Each row is a point on a landscape with many valleys, with its height.
From any point a ball rolls to the lowest of the 2 points nearest to it. It stops when none of these is lower. Distance is the straight distance between rows; heights are no part of it.
(131) h=4.63: [-10 -34  38  11  18 -16  24 -15  -5   2 -23 -27  23  10  32  10  -4  -7
  30  25]
(497) h=4.51: [ -9  34 -19 -31 -25  32 -17   9 -10  10   1  19  -5  -3 -21 -23  15   4
  -5   3]
(1072) h=4.00: [-33  47 -16  -4   6 -10  -1 -10 -10 -23  10  13  -2  16 -17  23  -3   7
  25 -41]
(351) h=2.38: [ -8 -34  -2  39  22   2  17  -3  -2  16 -12 -41  13   4 -12  -1  -4  -8
 -56  -7]
(122) h=2.33: [-20 -31  10  51   7  14  -3  -8   8  22  26 -26 -52   8 -15  14  11   7
 -14 -72]
(261) h=3.76: [ 22  26  22 -56   2  -6  20  10  10   9 -47  30  25  -4  62 -42  11   1
 -27  54]
(858) h=3.13: [-13  16  17  -7  -8  32  18 -32 -26  20   4  16 -10  -4  -6 -18  -5  -3
 -62   0]
(123) h=3.80: [ -2 -55 -28  16  20 -18 -51  37  31 -18 -10 -32 -28  -6 -28  19  33  -4
 -12  -1]
(46) h=2.30: [-23  -7 -31  21  10 -21 -11   6  -6 -18 -19 -14   2 -14 -15  11 -11  -8
   5  -6]
(519) h=2.81: [ -1  27  51 -53 -15  33  44 -18   5  22  -5  55  22   5  25 -29  13  10
 -12  21]
(255) h=7.04: [ -5 -18 -20  -9  17  21 -27  13 -12   2   6 -29 -10  -8 -34   1  27   7
 -67  -3]
(703) h=6.39: [-11  -5  17  18  11 -15 -16  -3   8  -3  31 -24  -2  21 -15  30  10   4
  54 -30]
(793) h=7.23: [-26  29 -61 -13  -5  12   0  19  -4 -25  -8  10  -8 -34 -38  -9   0  -7
 -22   4]
(873) h=4.84: [ -7 -36   8  27  -2  20 -29  -9  -5   9  14 -29 -27  21 -38  12  15   1
  -7 -25]
(736) h=4.70: [-21  41  -4  -5 -11  13  -5 -20 -22   2  39  12 -25  19 -29  36  -1  13
  19 -57]
(438) h=5.82: [ 12   9  36 -37  10  -8   0  12 -14   6  16 -11  13  -1  32 -17  -4   1
  38  36]
(95) h=0.72: [ -9  54  -8 -40 -26  -8  13  28   4  -7 -13  51   8  -7  25 -25   1   2
  18 -17]
(956) h=2.72: [  8   7 -19  -4   5 -38  12  -1   7 -39 -17  13  21 -11   9 -16  -7  -6
   8  -1]
(99) h=3.96: [-16 -27  54  -8   3  -8  27 -19 -22   3  -4   4  14   1  26  15 -11  -5
  16   7]
(797) h=5.30: [-18  43  28   5  -7  28   3 -37 -22  18  68  23 -38  14 -27  41 -20  17
  -7 -57]
(734) h=6.30: [ 18  41   9 -49  -9 -19  -3  19   0  -1   5  16   7  -2  47 -23   0  -8
  41  24]
(35) h=4.40: [ 13 -23   2  -1  15 -15  -6   9  -8 -11 -29 -17  27 -10   7  -5   2  -2
 -71  12]
(451) h=5.57: [ -8 -17 -29  46  -1  16 -18   0  20   5  30 -25 -20  12 -55  36   8  16
  12 -54]
(376) h=3.20: [-32  12 -40  15   2 -16  -3  14   2 -25   1  -8  -6   2 -30  32  -1   6
  30 -32]
(334) h=1.78: [ -8  28 -43 -29 -26 -26   9  29   2 -34 -17  30   9 -14  12 -15 -12  -4
  19  -5]
(531) h=6.09: [  7  19 -19 -49 -18  -8 -25  47   7  -6 -14   5   0 -24  26 -21  15   2
  13  54]
(34) h=3.81: [ -5 -39 -46  14   6 -25 -23  34  11 -43 -18  -4   0 -39 -19   6  -5 -17
 -36  18]
(991) h=7.18: [-11  41  13 -26   5 -29 -16  26  -8 -21  28  16  13  23  30  31 -19   6
  62 -18]
(40) h=4.45: [  6  -7  -8  30 -16 -27  -6   0   1 -20 -19  -8  34  -3   5  13 -14   5
  53  19]
(161) h=5.99: [ -9 -33 -50  14  16  34 -37  -4   9  16   4 -36 -56   3 -56  38  39  13
 -53 -25]
(939) h=3.11: [-20 -25  48   3  14  18  13 -16 -21  17  -6 -20   4  -1  -3  12   1  -3
  -5  11]
(546) h=4.29: [ 15   8 -15  52 -24  28  12 -34  -4  25  20  -8 -17 -24 -26  10  -5   2
 -54 -13]
(829) h=3.36: [ 22  19  12 -15 -13  -5  47 -22   3   5   2  22  39   9  19 -11 -14   7
  37   5]
(586) h=2.89: [  9   6  26  -7  -4 -22  11 -14  -9 -25  -8  27  19   1  19 -13  -3  -3
  -5  -9]
(598) h=6.83: [ -6   7   9  -2   3 -41 -26   8  -7 -16  26 -12   5  16  13  47  -9  13
  62 -25]
(110) h=6.01: [ -6 -49 -30  29  11 -41 -44  34  29 -23 -16 -48 -25 -10   1  25   9 -11
  40  25]
(780) h=6.84: [ -2  30 -49 -37  -1   7 -15  23  11 -16 -24  26   7 -37 -16 -31   3 -12
 -31  27]
(663) h=6.69: [ -7  59  10  -6 -28  14  20 -35 -25  11  15  55 -15   4   1 -22 -12  -6
 -33 -25]
(430) h=4.42: [  7 -73   2  27  32 -24 -48  39  17 -10 -12 -49 -18   2  10   8  19  -8
 -14  -8]
(414) h=4.58: [-15 -46  34  50   7  20 -10  -5   9  19  14 -17 -11  24 -13   6   8   2
  17 -33]
(233) h=2.73: [ 12  16  17  -4 -14  14  41 -25  -9  16 -11  19  38   2  -5 -10   3   8
   1  13]
(554) h=3.37: [ 10   8  -4  27 -17  15  25 -27   1   5   0   6  26   4 -29 -12  -8   6
   6 -11]
(193) h=5.14: [ -3  14 -21  43 -22  20 -10 -24  -7  19  43 -10 -35  13 -48  31 -12  16
   6 -50]
(258) h=3.75: [ -8  -8 -27  65  -4  30  -1 -22  -3  36  18 -32 -33  -7 -42  14  13  -3
 -66 -21]
(711) h=5.77: [ 17  37  36 -64  11  11  37   8   2  21  -5  41   4   3  52 -44 -12   2
  42  28]
(730) h=4.01: [ -5   7  21  10   2  21  23 -44 -26  -2  25  25 -13  12 -13 -14 -24  -6
 -31 -29]
(203) h=4.73: [ -2  24 -26  45 -31  25   1 -37 -10  22  33   4 -28 -11 -39  24   2  20
 -26 -31]
(246) h=2.85: [ 11  34  18 -42  -5  -7  31 -19   1   1 -41  37  25  -1  43 -31  11  -1
   3  42]
(471) h=6.95: [ 17  -4 -18  -5  12 -30 -30  15  14  -5  10 -41   1 -10  19   6  -4  -6
  51  45]
(532) h=4.98: [  9 -57  17  29   5 -36 -40  20   4   0  -7 -38 -14   4  24  16   9 -11
  25   2]
(774) h=1.58: [ 40 -27  29   5  20   5  54 -45   3   3 -20   2  46  19  11 -14  -7  -5
  -8  21]
(432) h=1.97: [-23 -15  45  -5   3  31  21 -34 -28  18 -11   5   8   4  -4  -5  -6  -2
 -44  14]
(890) h=5.94: [ 23  13  29 -23  -4 -39  23 -16  -7  -4 -18  10  25  12  57   2 -15   2
  47  41]
(319) h=3.14: [-14 -17 -11  63  -9  21 -10 -26  -4  28  26 -22 -56   6 -37  19  16   7
 -39 -48]
(143) h=2.36: [ 34 -37  22  36  32   0  45 -20  19  12 -19 -21  41  17   4 -12  -9  -2
 -13   4]
(708) h=6.48: [  1  21 -48 -48  -7  -3 -21  47  27 -15 -27  14  15 -37  10 -34   7 -13
  -9  57]
(433) h=6.46: [ 12  29   8  -7   6 -43  21 -15 -13 -15  -7   6  12  24  59  13 -31 -14
  79  16]
(896) h=5.41: [  5 -36  -8  15   5  40 -38 -14  -6  19  17 -27 -56  23 -48  29  33  11
 -37 -27]
(932) h=3.69: [ -4   7   9  47   2  12  39 -42  -2  17  34   2  -9   9 -21   2 -17   4
 -22 -46]
(186) h=3.79: [ 16 -42 -18   8 -22 -11 -42  22   8 -21 -13 -26   9 -18 -15  12   7  -3
  -1  23]
(636) h=3.94: [ 15   9  14  15  -3 -12  16 -10  -1  -9   6   2  35  18   5  12 -18  14
  55  15]
(485) h=6.55: [  5   6 -26 -30  -5 -32 -32  31  -1 -23  -4 -16  -8 -28  13   4   7  -1
  31  37]
(541) h=4.41: [  8 -30 -36   0  25 -17 -21  21   4 -31 -32 -10  24 -13  -8 -11  -2 -11
 -64  22]
(381) h=5.23: [ 27  32  30 -61  -7  -3  33  26  13  24 -26  43  -3   1  91 -49 -12  -9
  25  34]
(810) h=6.52: [ -5 -23 -60  -1   3  22 -30  17  -8   4   9 -21 -39 -16 -58  31  26   5
 -75  -4]
(867) h=7.55: [-11  -3 -60 -21  -5  19 -17  33  -4 -18  -9 -18  -8 -32 -50   6   4   1
 -25  13]
(333) h=7.10: [ 14 -47  11  35  29 -33   5  -4  29 -12 -24 -32  21  -5  17 -11   7  -6
  -5  26]
(417) h=5.95: [-14 -15 -10  46  12   0 -24   6  32  -8  14 -20  -1  17 -40  23  17  22
  40 -34]
(210) h=3.10: [ 18 -46  22  29  25  20  34 -19   5  20  -5 -21  29  13   1 -11 -11   3
 -60  -9]
(383) h=7.46: [  7 -24  25 -23  20  25 -29  14  -9   0  16 -27   5   0 -22  -2   6   9
 -72  13]
(1026) h=6.24: [-27  65   6 -21 -23  26  13 -20 -25  10  25  60 -36  18  -3   1 -21   0
   0 -48]
(1062) h=5.83: [-12  59  14 -15 -26  42  -1 -40 -27  16  51  47 -55  15 -20   8 -12  -3
 -14 -52]
(561) h=4.64: [ 15  22  20 -53  -7   0  38  23  36  34 -38  54   8  -3  79 -57  10  -6
  -7  30]
(975) h=3.67: [ 20 -21  23  -1   6 -12  17 -11 -14 -14 -26   6  33  -8  15  -6   3  -2
 -35  14]
(70) h=7.89: [-19   0 -60 -42  -5  34 -32  45 -18  -5 -14 -10 -22 -19 -34   1  17  -4
 -51  31]
(1073) h=3.95: [ -2  27  -5   2 -27  32  -7 -19 -13  -3  11  18   6   0 -35  -6   0  -2
 -14 -18]
(256) h=5.42: [ 24 -12   6  10   1 -49  11 -23   1   3 -20 -19  19  -8  53  10  -7  -2
  44  57]
(249) h=6.23: [  1  54  27 -59  -3  15  50  14  -5  10   6  57   7  15  48 -35 -19   2
  31 -17]
(91) h=3.93: [-30 -22  51  25  -6  18  14 -19 -15  22  17   0  -8  11 -12  24  -5   0
   9 -23]
(876) h=6.56: [ -1  62  11 -38 -18  26  32  -4   2  13  20  69  -2  15  19 -39 -27   3
  10 -18]
(457) h=5.54: [-11  35   7 -62 -13  15 -29  47  13   2  -8  20 -10  -8  22 -32  24  -3
  10  16]
(467) h=4.94: [ 23 -19 -18  23  -7 -47  23  -7  11 -19 -32 -14  33  -8  25  16  -4  -4
  39  33]
(924) h=5.03: [  3  29  -7 -46 -23  29 -29  43   6   7  -1  17   1 -15  -3 -31  20   6
 -28  24]
(844) h=1.28: [-26 -23 -26  31  21   4   0   9  -3  -2  -9 -28 -13 -16 -29   4   0 -11
 -28 -15]
(368) h=4.27: [ 11 -42   1  15  -3   4 -38   1   2  -7  -2 -15   7   2 -25  11  10   1
 -13  -1]
(494) h=3.25: [ -5 -44 -44  14  -2 -10 -36  32  12 -31  -7 -18 -10 -18 -36  31   9 -11
  -6   2]
(4) h=2.42: [ 39 -19  45  -4  21 -14  42 -41  -4  -7 -16  22  33  28  23 -16 -14  -6
  27  15]
(719) h=7.44: [  2 -40 -27  34  54 -18 -13  11  27 -14 -25 -43  18 -12  -6  -7   1 -11
 -25  38]
(1017) h=4.48: [  7  25  15 -17 -14  35   0 -18 -14   9  32  36  -2  14 -10 -21 -22   0
  16 -15]
(821) h=6.74: [  7 -53  -7  57  12 -44  -9   8  40   2 -33 -40   8  -5  42   3   2  -6
  27  34]
(838) h=1.94: [ -4  37  29 -30 -17  39  42 -26 -14  27  -1  35  17  -1   4 -15  -7   7
  -8  14]
(1018) h=6.40: [  2 -54 -26  43  22 -52 -33  27  45  -1 -18 -56 -23  -8  39  15   3 -15
  27  28]
(902) h=3.15: [-20 -17   9  67   3  10  31 -16   8  26  26 -17 -13   9 -16  18 -12  12
  -2 -61]
(567) h=5.49: [-12 -29   0  27  -3 -40 -24  20   7 -10  -6 -31  -7  -3   7  36  12   0
  47   1]
(105) h=6.76: [  1  46  16 -44   7 -38  -5  22  -9 -11  18  10  -6   3  38  -2 -10   0
  62  -5]
(238) h=4.92: [ 13  26   9 -22   6  18 -17  -2 -17 -10  37  16  -1  25 -26  -4 -14  -1
  42 -20]
(260) h=5.38: [ 17   3  25 -16   0  11 -16   5  -7  -8  23  -6  12   4  -5 -15   1  -3
  31  11]
(87) h=1.81: [ -6  34  15 -43 -14   0  21  13  -6   2 -24  39   9  -8  32 -30   8  -3
 -11  11]

For each start below, name the point where the ball stops.
(1026) | (844)
(433) | (838)
(333) | (494)
(471) | (494)
(383) | (95)
(924) | (838)
(703) | (122)
(249) | (95)
(105) | (838)
(876) | (838)

Call two points neighbours if one is among the 2 nearest of the other. Go from one point of each pair to the other, from neighbour to neighbour, staying as low as possible. Name the highest point that can't be avoided.
(844) and (432) | (873)
(95) and (844) | (829)
(774) and (494) | (541)
(774) and (844) | (210)
(95) and (838) | (519)
(122) and (432) | (730)
